Points, in no order, along strands that fork, close into loops and pass close to each other.
In the rows, 128 means zero.
Two points are linked if the straight distance between their rows is under 48.4. Some points are linked to none.
Z184: [133 131 134 164 179 142 147 115 157  90 131]
Z237: [174 168  96 123 127 136 143  97  73 103 104]
Z6: [101  95 138 105  94 127  99 146 155 170 144]
Z244: [126  73 198 134 153 120  73 189 185 154 130]
Z339: [171 139 121 130 135 139 119 115 102 128 106]
Z426: [143 136 109 101  93 125 130 129  77 139 107]
Z60: [194 148 113 130 142 155 141  84  75  99  97]
Z14: [104  79 154 109 137 133  70 176 201 138 154]
Z270: [122 159 162 176 172  75 146 128 133 135 141]
Z914: [207 124 129 129 145 164 127  84  75 106  84]
Z630: [213 119 118 116 131 177 113  93  75 109  80]
Z907: [134  81 215 148 172 120  86 188 188 140 121]
Z134: [109 134  78  84  64 149 140 123  79 120 120]
Z796: [110  75 128  84  74 157  80 146 149 173 132]
Z583: [100 142  89  94  66 133 154 123  65 119 119]
Z593: [103  68 167 108 127 127  66 177 193 158 151]
Z259: [150 119  95 150 179 180 156  83 136  74 122]
Z127: [ 82 148 111 106  62 119 165 119  58 122 121]
Z881: [198 129 112 108 118 158 111 112  72 118  84]
Z357: [155 149 160 172 173 102 144 106 111 123 120]
Z803: [130 163 138 158 153  87 147 123 126 135 139]
Z819: [126 159  56 104 105 143 142 112 132 106 141]
Z758: [116 137  64  81  75 152 134 120 109 119 131]
Z112: [156 167  93 118 119 123 146 108  78 110 112]
Z367: [119 133 121 145 149 121 123 139 171 120 149]
Z455: [165 113  85  80  79 167 102 135  82 131  94]
Z185: [176 135 144 149 149 131 124 110 103 130 104]
Z806: [121 122 150 136 126  97 118 142 132 168 133]
Z937: [ 78 146 171 135  85  77 165 125  82 175 129]
Z144: [130 169  85 112 103 112 157 114  75 118 122]
Z663: [134 128  93 150 174 173 153  97 164  69 135]
Z170: [ 97 105 119  86  58 147 123 131 113 155 126]
Z853: [109 119 110 100  84 129 125 131 120 154 132]
Z168: [122 120 113 110 106 126 116 134 131 153 135]
Z538: [146 129 173 162 163  97 118 141 131 152 122]
Z312: [145 159 130 147 142 102 141 116 105 131 124]
Z766: [ 89 141 143 116  74 101 157 124  69 153 119]
Z687: [119  75 128  73  53 170  88 144 121 171 113]
Z648: [137 139 131 153 158 120 127 129 146 121 132]
Z525: [ 75 139 156 135 100  80 153 128 123 176 151]
Z961: [157 134 127 165 181 146 154  85 120  93 119]
Z693: [113  94 211 145 173 106  97 190 197 133 136]
Z73: [ 86  98 144 115 110 111 102 148 167 167 159]
Z190: [114 125 125 135 139 116 113 144 166 138 148]
Z123: [130 126 170 165 169 100 122 151 154 138 134]
Z996: [101  97 189 134 163 110  94 185 203 129 146]
Z360: [112  93 121  79  60 157 107 136 113 162 118]
Z906: [ 99 131 161 154 172 103 126 159 191 111 154]
Z454: [154 134  88 107 109 149 118 125 113 129 116]
Z273: [173 134 109 101 101 140 120 125  62 127  93]
Z867: [107  86 132  95  82 141  98 139 145 172 136]
Z296: [138 119 154 143 139 105 109 146 131 162 127]
Z378: [137 154 171 190 194  90 161 104 123 112 130]
Z781: [ 79 135  98 102  89 121 136 121 148 141 162]
Z557: [105 112 128 122 126 114 106 149 168 149 156]
Z915: [123 143  59  91  91 149 130 119 127 118 138]
Z370: [117 121 122 148 176 156 138 128 192  73 143]
Z43: [113 133 159 162 167 101 125 150 172 125 149]
Z791: [141 124 131 166 187 148 154  99 143  85 125]
Z746: [ 60 140 174 135  75  89 158 123 115 180 142]
Z771: [100 134 152 140 120  84 136 139 129 171 145]
Z627: [113 166 100 113  96 102 161 117  71 126 125]
Z591: [173 130  76  86  93 169 113 125  81 115  93]
Z923: [108  74 187 124 139 112  74 187 187 165 143]
Z620: [114 107 125 141 186 171 151 121 190  57 140]
Z925: [136 148  84 142 155 159 141 105 159  84 141]
Z87: [120 142 109 108  90 117 140 128  83 144 119]
Z376: [157 152 127 128 125 111 133 120  85 137 111]
Z209: [106 144 108 147 165 134 139 126 189  81 160]
Z465: [138 164  91 133 134 126 146 110 120 113 130]
Z104: [ 86 151 160 127  79  83 164 122  57 157 118]
Z459: [101  92 175 120 153 120  83 182 211 126 153]
Z330: [126 142  84 128 136 143 126 120 163 107 147]
Z69: [149 131 131 153 165 138 128 120 145 114 126]
Z504: [126 161 176 194 194  77 163 115 132 117 139]
Z132: [164 130 107 153 176 163 162  71 112  84 115]
Z597: [ 76 146 135 114  58 112 163 120  66 136 122]
Z200: [114 141 106 143 151 131 125 130 178 102 154]
Z942: [127  99 113 145 188 181 153 109 171  61 129]
Z432: [169 134  86 104 112 161 115 122 100 121 104]
Z828: [165 139 157 163 166 117 131 111 113 129 116]
Z528: [145 123 104 115 118 140 109 133 132 140 125]

How many points has the smallest loop of links through each point below? Write - if it is on no loop.
Z791 | 12
Z620 | 8
Z273 | 11
Z803 | 10
Z996 | 8
Z296 | -
